Points on a hilly landscape, in no order, each with its height.
A climber steps from a point to the highest of its 2 nearest points, and stops where none of them is higher. Distance is the straight distance between rows; heights are no part of it.
Kebi height 3.48: [-24 -55 -29 -52  21 -23 -23  39  -9 -27  -6  43 -26  42 -14 -30   1  17
 -33 -49 -31  48 -24 -21 -54  22  64 -35  21  38  49  19   1  33  14 -18
 -21  61 -49  43  -2  -7]
ziriv height 3.54: [ 14 -43 -44 -13  32 -16  70   9 -14 -19 -46  -5 -31  57  18   6 -22  12
   1  24   1  35 -14 -71 -50  11  39 -33 -17 -14  38   6 -11 -20  10 -15
  19  -4 -94  -7  37 -23]
manul height 3.25: [ -29   26  -33 -104    2   -1  -69   27   10   -5  -50  -65  -32  -26
   45   39   41   37  -24    7  -63   -4   23  -22  -34  -22  -12  -56
   13    1   -8  -31   11  -85  -27  -12  -32   33  -30   35  -16   10]
firer height 5.39: [ 27  20  18  41 -14  30  23 -66   6  16  26   0  45 -44  11  10 -41 -10
   7  17  33 -54 -41  16  67 -13 -45  26 -18 -33 -16 -64  11  -5   2   9
  38 -55  65 -25  -5   8]
fined height 4.21: [-29  62  35  -1  12 -36  -2  25 -57  25  -1  17  -9  -9  56  44  18 -30
 -40  -1  -8  49   9  -8  12  -1  -1 -39 -46 -84 -38 -15  24  11 -11 -23
 -16 -22 -69   2  -6   0]
sos height 6.98: [ 53  59  12  37 -23 -69 -43  36  49 -32  -4 -21  20  32  27  23  19  23
   1   5 -30 -19  13  -3   5 -34  -6  -6 -39  57  22 -32 -41  -9 -10 -14
 -20  24  13  35   5  24]
Sebol height 4.72: [ 10 -51 -33 -45  12  52 -19 -12   7 -14   3 -31 -17 -13 -21 -28  16  -6
 -19   5 -40  -4 -19  21 -23  -8 -40   6  57  46  16  19  60 -10   5  -3
  62 -29  14   7  18  -3]
raf height 7.32: [ 58   8 -12   4  -9 -27   4  26  36 -58 -34 -26   2  12  46  60 -17  47
  37  -2 -29 -13 -16 -34  -6   8 -35  19 -32  71  37 -43 -57  -1  13  11
   1  -1  33  43  19  12]
Zeg height 4.49: [-27 -32  15 -24  -7  28 -52 -50 -15 -37 -42   6   3 -13 -17  -7  15 -35
  63 -24  25 -39   9  36 -10  48 -19  32   4 -33  24  22  57   2  41  48
  -6   6  47  -4   4  28]
paz height 1.08: [ 66  32  36  51 -18 -38  -7 -22  -4  57  91  25 -26 -19   0  10   3   8
 -57 -11   9  45 -36 -23  43  48 -35  32  -5 -19  -9  10 -17  -2   7 -51
  -2  -8 -32   5  31 -10]
sudu height 2.63: [-14 -23   3   2   6  32   2  30 -21 -15  24  47  -8  33 -42  41  24  17
  50 -29 -10  72 -46 -19 -22  51  25  32   8  26  54  63 -14  -4  18  -2
 -57  37 -34 -27 -22  13]
pori height 5.47: [ 10 -44  -5  47 -15 -41  43 -26 -13 -37  -9  21   4  21 -18 -23  31 -11
  49 -14  32  14 -12 -33 -44  49  28  13   1  -9  54 -22   6  18   7  22
 -25  21 -13   3  16  -7]
Nafo height 3.97: [  9  31 -48 -53  10  64 -39   4   4 -23 -95 -25 -13  10  51  40  27 -23
 -15   2 -56  27 -14 -20 -54  -4 -23 -44   3   0  31   2  41  -9   5  30
  30 -16 -67  31  19  27]
Duto height 7.68: [ 65   7   0  24 -29 -12   0 -23  -1 -39 -38 -49  -3  24  33  28  -6  27
  59 -20  38 -26   3 -50 -14  26 -55  23 -51  35  26 -79 -28  54   5  20
   1 -30  27  24  55   5]
Sufug height 4.89: [-33  51  38  42 -26 -23  -1 -34  -3  25   2 -31  66 -23   0   7 -50  15
  50 -17  28 -26  19  47  39 -18 -28  33 -28 -51 -40 -20 -37   9  -1   7
  13   4  63 -39 -65 -25]
fumip height 3.64: [ 14  35 -40 -87  34  45 -38   0  26  15 -81 -62 -28  20  51  52 -10  19
   5  32 -41   1  33 -11 -35   0 -24 -47  -4  15 -11 -27   4 -57 -19   8
  12 -28 -30  40   2  11]
nupin height 5.90: [-35  22  64  22   2 -52  16   6  -1  12  -8   7   2  23   2 -26  67 -37
  19  -4  10 -41  48   2   4 -60  48 -33 -23  -5   9 -34   4  44 -17  55
 -48   3   0 -17 -17  31]
muni height 3.09: [ 12  -2  26   6  25   6  77 -13  -8   9  -5  35  24  11 -32 -40  27   6
   8  -6  38  34  44 -10  -4 -51  19  -5 -35   9  16  44 -60  23  13  12
   6 -26 -73 -34  15 -12]
bib height 6.47: [ -4  23  18  20  18  -8  23  19  66  12   1  39 -33  37 -60 -53  32 -39
 -43  21  -2  11  25  13  23 -45  81 -12  19 -15 -17  31   1 -33 -32 -11
 -19 -11  14 -28 -42  24]
ris height 5.14: [ 11  76  53  28 -13  34  -2 -36  21  29  11 -19  44 -28  18  13  15   4
  25  11  27 -25  27  13  73 -44 -51  24 -26 -44 -50 -29 -21 -10  -5 -13
  22 -38  43 -45  -1  17]
pog height 5.89: [ 52 -55 -34  56   1  19  58 -13  38 -31 -58 -20 -22  39 -36  43 -38   6
  -6  60  -5 -50  -9  30  -5  32  41  15  27  33  19 -44  47   3  -4  57
  36 -17  87  20  32   7]
Pefo height 5.97: [-23  61  54  49  36  14   9  37  36  26  22  40  -3  39 -26 -67   8 -33
 -52   6  51  -5  24  -2  12  -6  89  27  14 -28  17  54 -17  -2  -6  -7
 -53  13   8   3 -16  -9]
tase height 2.38: [  2 -26 -14 -12  28  32  12  12  18 -33 -44  68  -1  41 -24  32   8   1
  39 -21 -18  35 -35 -25 -30  -4  49  12   4  44  56  67  15 -55  11   2
 -11  69 -16 -36 -43  37]
detor height 5.27: [ 38 -44 -11  31  -7  12  54   5 -10 -34 -79 -47 -40  61  22  47 -46 -10
  -9  38 -27 -45   9  -2 -31   6  -6 -12 -15  26  47 -57  20  22  -9  54
  70 -52  33   8  31  -1]
peto height 8.04: [-57  10  54  -3  20 -10 -12  24  -8  10  26  12  20 -36 -14  26  -6 -36
  -8   0  11 -23  -3  15  33  12  13  13  13 -60 -16  18  23 -47 -14  -9
 -47  47  41 -31 -61 -26]
leze height 6.25: [-55 -46   4   6 -30 -10  -3  15 -65 -37   5  -7  14 -18 -10 -25  13 -44
   3 -24  15 -28   0  14 -32  12   5 -16  11 -39  20 -16  42  62  -9  57
 -27   7  29  16 -27   4]
Zef height 0.98: [ 38  69  22   4 -32 -17  -2 -33 -12  54  28 -52   8 -20  37 -13  55  50
   6 -41  27  16  42 -10  31  15 -66  26 -49 -24  -2 -20 -75  61  16 -21
 -12 -62 -30  27  43   7]
zega height 3.87: [  6  46  -4  16 -10  -7  -6  38 -26  16  28  23  16 -18  26  -1 -11  13
 -74   2 -62  37  -7  55  28  21 -27  -8  -1 -16 -31  69 -17  60  27 -22
  53 -43 -37  -8  10 -29]
boge height 2.37: [ 43 -39 -24  58  -9 -36  10   4 -34   2  55  11  20 -17  -8  52 -66   4
 -62  28 -36 -28 -45  23  43 -13 -25   8   5  21 -27 -36  41   7 -31  -8
  52 -38  69 -10 -13 -29]
Tezi height 7.26: [ 63  27 -37  44 -12  20  20 -39  50   4 -32 -16  24 -13  34  -8 -89 -13
  23  44  35 -62 -39   4  15  28 -27   4   6   4 -33 -34  27 -43  -6  15
  22 -17  49  55  49  -7]
metef height 3.49: [-35 -38 -20 -34  13 -47 -33   1   5  -2   8 -49  11 -30  11 -44 -36   2
  11   9 -35 -85  19  19   1   2 -13 -10  38  -2 -42  22  30 -15  23  -3
  -3  26  30  51 -16  -8]
nitaz height 5.96: [ 21 -10 -32  10  -4  -7  26 -34  22 -35 -28  33  18  26 -13 -17  14 -16
  79  -7  55 -14 -63 -34 -45  56  17  46   4  -8  32  42  24 -24  43 -21
 -25  34   3  14  25  12]
Diga height 5.61: [-42  44   5  28  18  16  38  52  11  18 -20  28 -18  25 -31 -45   9 -17
  17  23  50 -13  18  16 -34  17  86  -5   2 -37  18  58 -63  -8  -4  38
 -46 -10  -7 -26   8   0]
peko height 1.54: [ 35 -18 -36  -6  -7 -68  -3  -6   7 -13  60  14   9 -26  13 -39 -44  18
  -7 -39 -18  26 -46 -46  -2  22 -12 -23   0   8 -25  21  28 -12  -3 -95
  -9  50 -59  70  31 -11]
Gaf height 6.05: [ 79   9 -16 -26 -23  12  10 -41  33   3   6   0  33 -50  23   8 -80   6
  67   8  49   0 -64 -56  -4  44 -48  64 -13  -5 -14   4  15 -71  27 -23
  22  -1  21  24  18  -9]
dun height 0.66: [-28  22  65  30 -22 -34 -36 -23  -1  22  40  12   9  42  -8  20  10  22
  65 -49  10 -19  -4   7  19  14 -22  81 -49  17  13  23 -58   7  32  -8
 -56  44  16   2 -25  29]
Kiro height 8.01: [ 67   9 -24  15  -3  12   9 -57  43  -9 -52 -42   2  26  43 -21 -42  37
  53  -2  50 -24   8 -60  -1  58 -42  27 -47  18  -8 -42 -15  46  33 -22
  34 -20 -26  66  88  -2]
zanuv height 4.24: [ -8  46 -21  21  20 -16  27  29   4  18   0  53  15  14 -25 -42 -62  -9
 -89  31 -35  23  16  28  11 -46  55 -38  26   8 -13  91 -35  19  19 -11
  46 -23 -33 -43 -32 -43]
sov height 4.42: [-39  35 -21 -49 -15 -13 -43  11 -63  45 -10 -11  -9 -38  46  58  18   4
 -43 -36 -28  42  23  -9  14  49 -44 -30 -57 -70 -18 -10  -6  44  -8 -24
   3 -15 -44  17   2  -7]
gagat height 5.16: [ 10  57  13  40  13 -14  35  34  48 -32 -34 -57  16  -8  28  18   3  26
  32  34 -19 -15  36  -3  14 -80  15 -22  -6  46  14 -47 -66 -26 -22  56
 -12  10  49   0 -48 -11]
Fot height 7.55: [ 23  60  27  27  19 -44 -38  14  70  19  31 -39 -13  41  -6   9  18  41
   6  55   6 -25  49  32  38 -43  19   2  28  22 -50  -8 -47 -55 -37 -13
 -26   6  57 -10 -19   4]
gire height 2.15: [ 23 -25 -28  50  -6 -31  18  21   5 -25  18  30  -1   0  -1  26 -29 -32
 -22  11  -8  -6 -53  -9  18   6  28  -8  18  -2   2 -19  56  -6 -31  -8
   7  17  38   6 -21  -8]
mudin height 7.08: [  2  40  18  32  20 -15  -8  21  51  49  29   9 -28  13 -19 -14  24  10
 -51  68 -25 -11  18  70  51 -43  54   0  22  24 -29   1 -15  -2 -40  -6
  -2 -34  58 -30 -18  16]
budo height 4.11: [ 79 -18 -10 -21 -28  53 -15 -13  37 -26  -7 -38  31 -15  -9  21 -26  13
   7  -9 -26   1  -6 -17  16  10 -88  23  -2  76  26 -13   1  38  17 -15
  52 -27   2  39  43  -3]
vinev height 3.81: [-17 -16  25 -34   8 -27 -74 -47  66  -3  -1 -24  15   5  -9 -29 -10 -13
   4  -3  -3 -64  54  38  13   4 -17  14  25  21  -4  41  51 -28  35 -11
   5  33  22  28 -24  15]
sida height 6.45: [ 23 -36   4  19  11 -10  29 -63  22  23   4  35   3 -16  -6 -11 -37 -23
  43 -13  69 -35 -45 -48 -10  34  -6  43  19 -12  -2  10  25 -72  20 -35
  -4   0  12  -2  -1 -14]
mas height 6.53: [-45   8   7 -17 -13  32 -30 -15  -6  15 -13  49   7  22  48  93 -46   5
   4 -13  15  47   5  -5  59  16  18 -16 -29 -46 -49   1  21 -82   4 -21
  -4  76  -8 -12 -20  -5]
Mon height 4.37: [ 51 -21 -65 -51   2  52 -11 -11   0 -16 -30 -64 -16  13  -7  -6   5  10
 -28   2 -24  26   8  -4 -31  38 -57   2  42  64  19 -34  32  15 -21  -6
  61 -47 -10  35  75  -4]
melot height 4.66: [-55   3 -20   1   0   1  27  30 -38 -11  -5  41  24 -32  18  -8 -61   8
 -68  10 -31  18  11   8  -2 -52  55 -80  -5 -17 -26  39  -8   1   6  -7
  30  30 -16 -22 -51 -48]
Beli height 5.53: [-62 -62 -25 -69  -3  25 -59 -20 -45  21 -14 -14 -33  -6  23  36   6   0
 -33 -32 -40   8  19   9   1  41 -50 -24   0 -20  16  -1  70   5  -6  -4
  23  26 -39  28   5   2]
teni height 0.92: [ 32  23  36  -3 -14  18  -2 -35  17  37   8 -30   6  -5  20  19  89  27
  31 -15  24  -9  38 -17  25 -37 -69  29 -55   1   7 -62 -50  28  14  25
  -5 -35  12 -10  16  37]
dagum height 6.26: [-15  44  76  28  20  -1  22  25  -2  57  33  -2 -23 -19   1 -44 106 -25
 -15  28  39 -22  59  26   4 -27  61 -15  -9  12   6 -30 -18  62 -38  86
 -66 -18  23 -34  41  42]
mumop height 5.72: [ 84   5   2   0 -28  33  23 -56  25 -11   4  18  40 -14   7  24 -25 -22
  37  14  32 -30 -40 -33  16   4 -66  54 -14  18  -4 -68  52 -40   3 -18
  26 -33  62  -3  14  17]
duzoz height 2.36: [-26   8 -32 -41   6   2 -55  31  27   6 -13 -12  -1  -7  29  22 -35  36
 -17  14 -57  16 -15  31   1  -3  29 -36  56  -3 -45  24 -21 -43   0 -25
  -3  41   1  26 -13 -15]
Fak height 5.03: [-29 -27 -30  18  -7  49  11 -15 -15 -15 -18  -3   5 -19 -41 -22  11 -24
  48  26  47 -29  19  35 -36  52  -2  36  47 -10  15  12   3  36  30  51
   0 -11  60 -30  28  19]
Pepo height 3.90: [-52 -40 -18 -32  10   6  -3  49 -63 -15  -3   5 -31  29   1 -18  -4  18
 -30 -11 -30  48   6  15 -42  -3  49 -55   2  -8   9  35 -39  47  -5  16
  -5  15 -62  25 -13 -17]
teb height 4.02: [ 20  28  -6  27   4  22   4  62  -3  17  28  36  -9   3 -33 -27  -9  37
 -68  26 -56  64 -22  49  22 -13  44   4  36   6 -24  60 -71  51   2  -5
  34 -43 -23 -35  -9 -19]
vupap height 2.81: [  0 -28 -13 -24   9  14   9  11  -8 -34  31  43  14   8 -55 -39 -18  23
  78 -33   8  28 -34 -39 -28  39  11  62  47  51  34  81 -32  10  42 -14
 -28  17 -31  -1  -3 -18]
zedin height 5.07: [-48 -64  27 -88  -3  32 -46  -4 -74   1  32   7 -17 -13 -22  18  38 -28
 -50 -69 -25  37  15 -18 -23  22 -46 -26 -19 -25  32   9  53   9  22 -18
 -24  10 -68   1   1  15]
Mumup height 0.85: [ 40 -14  56  20 -20  -6   1 -63  13  16   7  -4  -8  26  -3   5  82   5
  70 -32  63 -23  -7 -27  -3 -10 -35  64 -32  24  52 -36  -8   9   4  20
 -14 -15  18 -21  11  47]
kiga height 5.51: [-10  -8 -37  36 -31  23  39  15  -2 -35 -24 -10  10 -34 -22 -79  17 -15
  77  19  47 -45  -5  -8 -65  65  30  -1  36 -27  20  -4   2  36  33  32
 -29   9  40  27  72   7]
saf height 7.12: [ 31  78  14  17  14 -47 -32  52  62 -26  12 -28  -8   0   2 -41  36  50
   0  19 -23 -11  31   5   1 -68  29   5  26  48 -25  -2 -81 -11 -20  -8
 -60  40  11  33   6   8]
tiv height 1.88: [  2   8 -16  41  18 -31 -13  11  11 -15 -34  43 -16  18 -20  -4  10 -63
  -5  23  -5  -7 -32  11 -21  31  68  18  13 -31  16  21  39 -32 -17   9
  -8   6  -6  -7  -4  13]
zizo height 5.87: [ -26  -54  -64  -49   33   45  -15   18  -20   15   16 -108  -50   -2
   -7  -31  -17   27   18   38  -18  -29    1    6  -13   27  -40   16
   60   15  -43  -29   28  -18  -18   13   14  -28   47   31   27  -12]
mekek height 0.56: [ -63   27   28   -8  -31   17  -53   39  -18    2   25   15  -11   12
  -18   37   46   44   60  -55  -12   20  -13   -2  -25   24  -14   78
  -44   14   28   21  -68    9    4   14 -106   75   15   -3    3   25]
lanok height 4.97: [ 34  65  29  52 -25  23  38 -19   9  32  25  19  27 -47 -15 -26  20  -3
 -10  36  13  -4  13  27  53 -13 -12   7  -9 -12 -17  16 -29  14   0  -6
   3 -36   1 -33   8   7]
Kenul height 2.52: [ 56 -29  54  35  -7 -47 -23 -46   7  26  74  -5  22  -9  10  52 -15  10
 -47   5   2 -26 -15  39  64 -38 -48  17  -4  22 -29 -50  18   6 -31  -7
  41 -27  77 -10 -29  -8]
Moza height 4.82: [ -3  29 -14  31   5   6  24  19  23 -41  -5 -17  43 -10 -17  -5   0  -9
  16  12 -36 -29   1  32  37 -71  23 -14  21  35 -25  -7 -55   2 -38  46
   9  -4  66 -52 -49  -9]
sepa height 2.75: [-63  -9 -14 -90  -3 -30 -67  30 -28 -31   6 -46 -30 -54  33   6  -8   5
 -38 -16 -52  10  16  -1   3 -26  30 -54  42  -7 -34   7  20 -45  -7 -32
 -43  50   4  47  -7   0]
tesun height 5.33: [-20  40  11  24  17  43  43  45 -41  13 -14  68   0  29 -36   5  -3   3
  40   1  36  49  11   2 -25  23  37  12 -14 -29   2  45 -91  23  16  31
 -25   8 -25 -42  -7 -38]
gid height 5.95: [-70 -49  12  36  10 -18  30   8 -15  16  -7  35  11  15 -43  37 -21 -47
 -32 -33  11   9   2   2  39 -47  62 -60  -1 -24  -7  -2  44 -42 -35  17
  -8  16  17 -62 -85 -21]
ribom height 1.03: [ 40  50  11  44 -27 -50   5   6 -11  54  78 -18 -20 -34  16 -29  32  56
 -53  -2   8  44  14   7  53  23 -46  29  -8 -18 -26 -11 -84  62 -15 -42
  -8 -41 -21  19  38 -20]
pato height 6.03: [-25 -21   1 -11 -17   1 -38 -18 -33  11  -3  15   4  -2  57  69 -24   5
 -47   7 -38  11  -2  14  23   4 -17 -32 -32  -1 -32 -18  49 -30 -21 -23
  17  38 -12  12 -11 -14]
Vepas height 5.15: [ 13  30   1  53  -9   4  36 -10  18 -10 -14  14  26 -13  -7 -16 -33   8
  15  10   9 -22  15   9   3  11  18 -13 -19 -15 -16  32 -19  11  21 -30
   3   5  -9  -6 -17 -23]
Pofim height 2.12: [ 28  43 -14  -6  28  30   9  35  46 -28  -4  24   3  12 -44 -18  -7   5
  21  16 -16  36 -25   8  -4 -12  36  28  44  46  29  84 -16 -36   8 -12
  -4  11  -9 -20 -29  14]
gule height 4.83: [  32  -34   -7    2    9   14   38  -19  -19  -36 -103   -5   -5   63
   23   54   -3  -18   43   24   20   -4   11  -22  -39   -9    2  -13
  -55   16   67  -40    3   16   24   49   55  -10  -26  -20   10   24]
fipe height 7.18: [-55 -13  25 -19 -14   3 -33  15 -33  -5  -2   7 -13  -8  40  67 -13  -9
  39   5  22 -13 -20  -3  10  22  23 -12  -6 -62 -44 -33   9 -63   3 -26
 -56  77  21   4 -40 -17]
nisu height 5.25: [-53 -14  25  -4 -22 -29  21   5 -41 -31   2  28  32 -37   4  32 -28 -12
 -14 -32 -37   8   3  12  58 -57  10 -65 -15 -14  -4 -11  17   7 -18   5
  13  29   2 -28 -87  -8]
zopas height 2.80: [ 21 -17  37  17  -1 -39 -15 -43  14  32  49   7  24  16 -10   8  20  31
 -17 -41  -4  15  37   9  60 -27 -40   6 -44  28   2  -5  -4  23  24 -42
  23  18 -34  -9 -43  12]
tuf height 1.30: [  6  -9  42  37  18 -67   0 -29 -11  31  63  12  11 -11  27 -42 -11 -28
 -89 -11  17 -27   3 -16  36 -35   1 -26 -15 -37 -38  -9  71  11 -29 -52
   3  11 -16  27  11  -4]
fovog height 3.74: [ 17  68 -61  38  -5  13 -41  35 -24  23 -20   1  -7   0  32  47 -23  11
 -59  47 -43  59   1  32   7  39 -26 -30 -26 -14 -53  24  -1  38 -18   9
  67 -35 -42   9  53 -37]
rakap height 5.23: [-37 -50 -34 -62  37  35  -9  -2  43  13  -2 -27 -27  -3 -23 -60   4 -19
  -5  69 -14 -41 -13  10 -31  -6  -7   3  66  -1 -37  -4  48 -47   5  -4
  11 -30  25   4  17  11]
Lib height 3.94: [-28 -52 -35  -5  22  24  26  23 -45 -21 -81  -7 -38  37  43  49  12  -1
 -25  48 -25  38 -11 -30 -58   5  32 -57  -8 -20  14 -22  45 -25   7  32
  20  -6 -63 -13   9  -1]
tid height 7.69: [ 84  41 -13  12 -23  -9 -12 -63  73  16 -31 -17  17  10  62  -2 -85  13
   8  17  22 -34   0 -33  46  22 -66  -2 -35  19 -21 -21  16  -1  12 -28
  56  -8 -17  66  53  -5]
dige height 6.92: [-62  -4  33  33   8 -41  28 -15 -15  15 -18  29  20 -20 -52  -6 -17 -81
  -3 -46  40 -34   3 -13  -2 -15  51 -18 -18 -58   7   1  46 -37 -17  18
 -42  38  -3 -13 -66 -12]
sibug height 4.59: [-96  13  28  16  -8   6  23  12 -43  15 -30 -18  40 -10  -9  33 -40  -5
  73 -22  42 -31  10  33  42 -18  24  -6 -13 -45 -16   2 -53 -15   6  36
 -21  31  31 -59 -83 -29]
modo height 3.45: [ 24  18 -29 -55  -3  96 -36  29 -18 -43 -30 -16   0 -34 -15  20  47 -39
 -30   7 -56  29   3  32 -33 -32 -69   0  30  39  30 -16  39  25  -2  32
  50 -93  18 -31   5  23]
pada height 4.32: [-80 -54 -18 -90   0  20 -40  42 -70  29  19  -5 -38   7 -21   4  39  39
 -85 -45   3  41  34   4 -37  20  36 -31   0 -10  28   4  -1  77  -7   7
 -26   1 -46 -14 -12 -12]
levir height 6.57: [-54 -45 -59 -40  23   3  19  15 -45  -4  -5 -75 -44 -20  19 -78 -10  -1
  17  24  22 -43 -28  -3 -48  17   4  -9  54 -18 -46 -25  -6  16 -31 -18
 -21 -27  -1  28  45 -43]
Zuv height 5.52: [-52  39  50  12   0 -60  26  27  11 -23 -24 -28   5  11  29  27  25  -8
   6  -1 -19 -16  58  19  35 -86  16 -56 -25   4 -15 -42 -25   0 -41  43
   7  16  -4 -10 -53  -2]
merim height 0.75: [ 12  40  55  14 -15 -16 -71 -41  37   2  -2 -12   0  24  10  24  43   4
  67 -26  45 -33  -6  15  21  23 -41  86 -34 -27  26 -27   4  -3   8  -6
 -45  14  34   9   5  49]
bek height 4.09: [ 11 -12  36  -9 -24  -3 -82 -62  52 -14  -4   8   9  26  -8 -11  46 -34
  25   9  17 -47  30  49 -10  46 -31  39   4  25  24  33  65  15  34  30
 -23   5  49  23  13  57]
Sova height 6.55: [  0  12  35  35   9  -2  29  15 -40  39  68 -15 -28 -30  -9 -62  89  -6
  -3  12  26 -22  37  29  11 -28  17  18  14  19 -14 -60 -37  53 -35  37
 -19 -68  52 -40  41  13]
vema height 2.94: [  1 -40  30  -9 -13  -8  28 -17 -31  33  47  28  15  -1 -40   0   3  21
   2 -40  29  45   2   5  27 -12 -32  15 -30  18  -1   4 -54  39  23  -7
  25 -11 -50 -40 -17 -10]
Luv height 2.66: [ 42 -31  42   1  -1 -58 -41 -39  43  41  75  -6   6 -22  11  14  49   4
 -67 -28 -22  18   6  10  52  -7 -67  11  -9  30   0 -34  40  -5  -8 -39
  14  13  18  -2  -4  27]
bep height 4.40: [ -3 -78 -11 -49  22  37 -10 -26 -13  -8 -49   2 -26  36  32  51  36 -10
  11  -2 -16  26  21 -13 -30 -11  -5 -25 -30  -1  47 -11  16  -4  27  25
  38  13 -55 -18  -1  23]
nula height 5.58: [-11   2  -7  52 -34 -21  21  -5 -26 -50   0  24  44 -24  -5 -47   9 -30
  17 -30  18 -20   2  -4  -1  10  16   7 -23 -20   9  -6   2  74   0  -5
 -16  15  18  -5   2  11]
luz height 1.66: [-40 -46  -2 -56  27 -17  13   0  15  34  71  33 -30  -3 -38 -40 -35 -11
 -18 -25  17  12 -29 -31   0 -45  20 -16  10  -6 -36  -2  39 -61 -16 -79
  12  35  -5 -15 -24  -9]
kobi height 1.89: [  3 -46 -27 -79  43 -24  11   4  44  -9  18  -1 -26   3 -16 -33 -26  27
  -7   9 -41  20 -29 -29   5 -31  19  11  42  39 -28   9  -3 -69 -25 -75
  30  23 -16   5 -12  -5]
Ginaz height 2.13: [  5  -9 -16 -18  33  13   0  21  19  15 -10   7 -23  27  -7  12   0  26
  24  47  -4  19  -8  22 -13 -10  10  -1  18  21 -18   3 -27 -76 -17 -18
  -8  15 -18 -16 -16  -6]
Fufet height 3.07: [  0 -25 -25  -9   0 -11  19  25 -12 -71  18  46  19   3 -51 -55  -4 -16
  14 -68  -6  30 -41 -54 -60  19  55  22  21   9  68  52 -15  25  27 -10
 -31  49 -38  29  -1   4]
zad height 3.93: [ 46  -8 -35 -22 -38  50  21  -3 -13 -34  23 -21  17 -28 -30 -26  20  18
  32 -19   1  12  -1   1 -43  -4 -54  40  11  60  35 -13  -9  53  20  -4
  19 -30  14  -9  47  -3]
fud height 6.94: [-22 -39  31  14 -16 -15   0  -8 -66  19  39   2 -27 -14  -4 -23  57 -37
 -24  -9  28  -8  31  11 -13   8 -23  -4  10 -23  -2 -30  11  82  -5  46
 -13 -41  38 -20  20  23]
dip height 5.02: [ 10  17 -23  51 -17  -5  53  18   3  -8 -43  45  28  13 -30 -25 -58  -2
  45 -18  14  25 -18 -10 -30  19  54  13  -3  -6  14  84 -42  14   9  26
 -13  10 -24 -27 -32 -33]
fizim height 3.28: [ 13 -41 -15  14  34  -8  84  14  12  18 -27  14  -8  40  -6 -16  -9  33
  31  37  30  25   4 -36 -22 -19  69   3   4  -8  -3   6 -74   5   6 -10
  23 -28 -57 -31  -7 -26]
sumib height 6.64: [ 74  -8 -36  71 -16  31  54 -36  19  -9 -80  -7 -22  15  -5  29 -48 -22
  13  72  52 -67 -57 -12 -12  22  19  12   0  -1  -3 -51  64 -54  -9  47
  21 -32  62  18  44  10]
nur height 1.16: [ 14  24   7  44  10 -52  13 -30   5  57  77  52 -12 -15  28  -9 -50  -8
 -62   2  16  12 -22 -26  23  20  18  -8 -18 -62 -25  27  26 -19 -13 -77
  15  -3 -52  23  27 -29]
zug height 5.00: [-79   1  16  -9 -14  39   7  41 -46   5 -34  20  -8  24 -13  25 -33  22
  42  -3  -2  18  12  27  -3   5  38  -5 -17 -29  -6  37 -72  -4  20  45
 -23  41  -8 -31 -49 -16]
laz height 1.46: [ -8 -34   6   1   8 -29   7 -31   5  15  67  27   6 -51   6 -13 -54  -8
 -63 -16  -9 -19 -24 -12  36 -42 -15 -19  16 -16 -32  17  76 -31  -7 -51
  26   5  16  -8 -33 -28]
Nilin height 6.00: [-49  -8 -15 -39   7  56  19   7 -25 -15  -7 -58   6 -37 -13 -92  -5 -11
  65  11  32 -26   9  -3 -64  33   5  -1  44 -13 -16   9 -29  13  21  28
 -54 -25   0  22  51 -32]
moso height 4.68: [-50  12  -8 -79  11  23 -59  32 -74  38  27 -18 -18 -18   1  23  43  15
 -77 -62 -19  57  43   9 -43  65 -38 -38  -4 -33  12  33  14  58   7   3
 -11 -11 -74  23  17   6]
Velu height 1.70: [ 43 -32   2 -39   7 -61 -26   6  70 -10  60 -13   7   1 -10  -8 -42  35
  -9 -29  -6  14 -45 -23  26 -16 -16   5  30  37   0   7  24 -85  -2 -78
 -10  41 -34  32   5  -1]
boz height 3.72: [ 42  15 -24  -2 -21  90  19  23   4 -55   2  19   8 -33 -42 -38  79 -29
  -2   6 -30  21   4  11 -31 -22 -24   2  34  44  45 -15   0  25   2  35
   7 -45  13 -34  34  24]
mun height 3.63: [  5  19 -33 -36  -1  52 -21  -5 -19 -18 -34  -2   0 -19  20   5  54 -50
 -67  15 -66  41 -14  -4 -39 -33 -37 -45  20 -10   6  -4  67  17 -16  16
  54 -51 -39  -3  16  33]

For each start below, name the point where the climber stops.
muni => Kiro
modo => levir
zega => peto
dun => kobi
sibug => Fot

Call two points neighbours if one is among the 2 nearest of the other. Go from one point of each pair to the other, from neighbour to neighbour, staying as high as possible. Name the lowest point that can't be avoided.
Fot / sida => dip
levir / Nafo => modo
peto / levir => Pofim
Kiro / Fot => sos
sida / fud => pori
